Each scene shows the same named points in several views. A view is turned or mirrored, and shifted as a whole, has a little noise and may leave points out.
In the rows, zero is written as 128.

Scene 1
View 1
Q_920: [110 115 197 114  78  95 137 132 192  99 171 144 118 127 103 154  75 100
 168  80 163 124 107 119 148 114 123 118 109 189 105 154 140  41 175]
Q_576: [119 102 183  84  56 103 178 157 195  95 138 176 109 136 111 118  71 106
 144 155 178 148  95  52 117 144  75 128 125 191 153 188 143  88 115]
Q_629: [105  95 156  82 117 117 169 141 158 148 109 166  91  98 156 136 127  57
 131 151 151 151 119  83  86 164 144 143  89 133 150 191  96 148 121]
Q_544: [132 113  82 122 134 126 129 142 121 136 145  87 105  89 155 148 122  71
 144 116 151 172 111  96 153 109 169 148 104 142 154 109 113  93  96]
Q_431: [ 96 108 138 100 104  93 193 127 171 141 146 161  85 111 148 143  98  76
 147  94 158 150 136 107 137 134 145 138  96 159 141 179 113  91 145]
Q_878: [ 94 110  88 128 131 103 141 153  92  99 106 138 120  95 127 145 107  86
 133 132 134 223 120  82 169 129 197 141 130 106 141 116 112  78 117]
Q_251: [ 94 111 110 131 131 101 123 145 108 102 124 126 122  91 121 157 107  80
 146 107 134 196 122 107 168 121 200 136 116 117 122 115 108  63 142]
Q_42: [105  98 140 126 135 115  86 155 100  97  90 136 143  88 106 156 124  79
 139 144 131 192  91  94 130 153 193 139 111  94 103 122 104  99 132]
Q_192: [132 124 104 105 139 124 176 103 180 192 198  76  62  85 201 157 129  45
 156  57 164 107 151 147 138  89 159 146  67 183 164 144  98  97 127]
Q_882: [119 119 216  96  67 100 158 125 224 106 188 145 106 130 113 143  69  95
 169  85 177 100 116 115 132 108  97 116 104 217 126 176 141  41 171]
Q_389: [ 98 109 103 125 106  82 186 115 154 148 152 138  86 111 143 162 101  87
 152  52 155 149 129 126 174 119 153 143  93 153 119 150 124  78 150]
Q_506: [121 134 151  99 101 116 173 136 184 112 190 116  92 104 145 132  77  79
 156 107 169 149 148  99 146  86 141 125 116 200 179 143 118  41 129]
Q_29: [110 118 108 122 123 109 140 145 125 109 143 113 110  95 135 147  99  83
 147 111 147 188 127  97 164 110 177 138 122 142 149 119 115  61 121]
Q_446: [138  99 141 118 105 130  79 172 120  82 102 120 150 107 101 135 111  95
 142 176 155 183  57  56 126 143 134 142 125 133 128 114 134  99  92]
Q_406: [ 86 105 112 122 130  95 146 140 109 120 109 148 110  93 132 156 113  78
 138 111 132 191 122 102 153 141 192 141 108 107 121 138 107  92 137]
Q_988: [126 104 133 120 129 120 102 138 130 132 129 103 122  91 135 160 129  69
 152 107 146 148  93 115 130 132 169 142  90 133 108 123 112 101 132]
View 2
Q_406: [ 99 114 114  82  67 121 129 108 102 142  78 171 139 130  97 195 114 114
 126 184 156 127 119 150 149 189  93 137 105 111  91 117 121 125  84]
Q_882: [109 108  84  57 112 106  85  53 137 141 105  56  73 121 152  56 130 137
 177 129 140 195 103 167  70 117 140 123  55 146  72 120 141  64 102]
Q_629: [ 90 131 102 105  71 130 158  57 165 190  73 134  87 133 135 151 118 105
 107 156 108 179 118 143 137 205 132 166 124 111 102 133  87 140 106]
Q_29: [114 109 129  70  79 124  93  98 109  93 110 158 122 143 105 177 112 119
 130 161 155 118 127 161 136 161  98 144 116 137  80 117 135  99  92]
Q_251: [120 106 117  81  67 114  92 120  90 109  90 185 157 128  96 199 101 124
 137 196 165 122 125 162 134 171  86 131 113 117  77 119 142 102  77]
Q_389: [ 88 106 114  48 106 126 136  89  97 136  93 111 108 144 103 149 138 128
 139 123 160 109  95 151 147 152  96 113  60 136 100 100 136 114  97]
Q_431: [ 84 119 111  63  92 128 142  77 135 152  91 108  86 140 116 130 144 106
 128 136 146 154 113 148 130 168 118 131  75 131  92 110 116 118 106]
Q_192: [131  93 159  33 146 160 135  50 136 125  73 103  41 179 135 151 115 127
 108  62 126 104  90 159 177 126 108 150 102 155  98 108 159 151  74]
Q_42: [127 113  94 115  51 105 100  97  99 151  77 190 172 112 117 203  71 135
 140 212 135 142 120 165 129 192  98 149 142  96  90 134 118 116  72]
Q_576: [ 75 145  69  99  63 107 103  54 159 143 150  85  99 119 143  81 140 117
 153 154 119 184 136 153  71 180 143 155  99 138  90 127  73  62 148]
Q_544: [125 106 132  80  87 135 102  78 116  98 117 156 116 152 121 194  95 133
 120 134 129  90 123 160 155 166  95 161 147 137  99 123 123 119  92]
Q_446: [123 124  78 132  44  99  71  72 119 122 138 163 169 113 144 171  68 149
 152 192 108 134 131 170 100 189 109 171 167 113 100 143  90  82 109]
View 3
Q_42: [118 136 105 135 122 107 165 133 103 101 116 107 172  81 121  96  73 104
 149  99 190 195  55 130 101 167 145 141  96 151 129 142 150 175 101]
Q_192: [210  48 101 134 127  37 155 108 159 152 167 203  95  99 111  79 124 218
 120 131 180 161 166 134 129 164 116 121 123  91 130  49 130 106 179]
Q_506: [225  87 110 111 147  81 131 111 146 137 148 167 135 146 111 153 124 162
 134  92 173 126 148 116 136 154  80 122  52 107 131 103 111 153 182]
Q_406: [143 114  93 106  99  98 159 110 111 118 156 131 138  78 121 114  77 130
 146 104 156 190  80 137 119 163 138 146  89 130 151 110 152 169 104]
Q_882: [210  96 184 143 162  59 103 162 121 162 144 161 138 195  83 173 118 146
 117  94 179  80 137 110 166 124 100 155  63 135 158 118  98 120 186]
Q_389: [164  97 119 109 107  74 152 127 122 139 186 166 110 115 118 150  92 167
 119 115 139 140 128 139 134 152 128 154 101 106 176  72 149 130 140]
Q_576: [178 127 170 103 147 104 128 129 153 162 115 148 152 219  77 157 121 141
 181  44 133 107 106 104 116 126  87 144  73 151 174 162  98 148 139]
Q_431: [181  92 127 104 107  78 133 117 127 155 161 160 116 134  97 141 102 154
 147  91 139 147 114 127 144 140 118 155  82 126 177 101 126 138 129]
Q_446: [118 163 121 136 157 126 177 143 139 100  88 112 196 139 119 114  98 119
 167  67 185 156  74 118  68 169 113 127 100 151 121 167 137 175 123]
Q_878: [139 134  67  92 102 125 171  96 119  94 148 121 154  77 134 133  79 125
 154  86 152 186  83 137  95 176 119 131  78 121 140 120 158 189 106]
Q_29: [169 115  83 109 124 104 161 108 128 105 149 143 149  96 133 136  97 145
 137  96 169 164 114 129 109 173 108 128  78 113 131 105 145 171 144]
Q_544: [158 113  80 119 130  96 184 110 150 107 132 155 145  92 135  97 105 170
 144  99 176 176 120 130  82 181 112 112 111 109 119  97 148 156 146]
Q_988: [139 112 122 150 136  78 165 143 123 116 128 141 151  98 118  88  93 146
 129 116 196 172  95 131 106 165 138 135 117 133 126 111 145 144 136]
Q_629: [165  84 136 113 110  79 138  98 151 167 118 151 123 137  68  61 107 156
 196  74 147 196  75 117 121 133 130 141 111 155 161 139 111 138 102]
Q_920: [184 114 170 143 148  74 122 167 106 141 149 144 150 166  99 177  97 128
 107 103 180  93 118 118 160 137 115 161  64 136 158 115 118 134 170]
View 4
Q_431: [112 108 135 160 160 164 148 114 100 161 118 133 123 112 142 120 150 153
 137  99 151 138 135 152 121 112 141 129 106 122 105 153 144 145 164]
Q_878: [124 119 107 118 135 139 113 121 106 173 115 171  92  53  99  92 195 146
 101 128 132 163 166  97 183 122 118 100 131  66  97 170  66 118 132]
Q_544: [123 111 131 116 132 133 131 121  73 190 118 156 121 118 133  86 165 143
  93 138 121 160 165  92 165 140 106  89 138  85 159 157  91 151 163]
Q_251: [121 123 108 117 163 130 147 100 114 177 112 177 101  77  96 103 190 154
  95 139 123 157 151  92 157 126 116 113 143  71 106 152  87 116 128]
Q_629: [ 85 136 177 133 108 150 137 169  89 153 110 122 151  66 131 123 155 128
 170  95 125 148 130 161 116 103 116  93 118 102 107 140 138 144 181]
Q_42: [104 150 147 101 137 112 139 122 115 167 102 180 130  37  62 102 196 137
 104 144 118 153 146 104 138 117  85  85 162  55 100 145  85 102 135]
Q_576: [103 135 167 176 131 177  89  81  56 119 128 131 139 100  83 102 146 126
 115 106 177  88 100 206 109  90 138  85 128 134  69 191 140 155 199]
Q_988: [113 130 158 113 151 117 159 116  99 178 105 165 147 102 104 104 169 146
  97 147 123 148 146 106 122 134  88  93 159  81 144 134 121 124 154]
Q_920: [121 129 138 165 199 156 161  37  94 148 120 163 125 141  84 114 151 157
  85 137 163  93  90 159  83 112 137 123 153 128  90 153 158 136 159]
Q_406: [116 118 123 124 150 138 147 131 121 171 108 165 115  61 113 111 182 149
 122 120 132 169 160 106 151 120 112 115 128  75 103 151 100 113 130]
Q_29: [123 113 109 123 150 145 131  95  86 180 123 166  98 107 116  96 174 147
  92 133 130 146 146 100 165 130 128 107 137  88 121 162  94 140 147]
Q_389: [136  89 118 160 189 156 159  99 116 170 113 147 126 132 144 111 147 171
 108 114 162 153 160 130 129 131 126 138 111 121 130 161 136 129 144]
Q_506: [116 114 115 150 155 172 138  65  55 180 138 144  90 160 134 105 150 144
 105 126 135 109 101 137 140 122 169 117 132 127 119 159 134 185 182]
Q_192: [122  82 131 142 168 152 185 122  80 206 120 126 133 190 203 114 125 164
 123 117 122 161 155 108 126 154 132 129 112 130 188 127 158 175 178]

Which points are out of place in each view (at most two, in the order of its rows)? Write none if all are in place.
view 1: none
view 2: Q_251
view 3: Q_431
view 4: Q_192
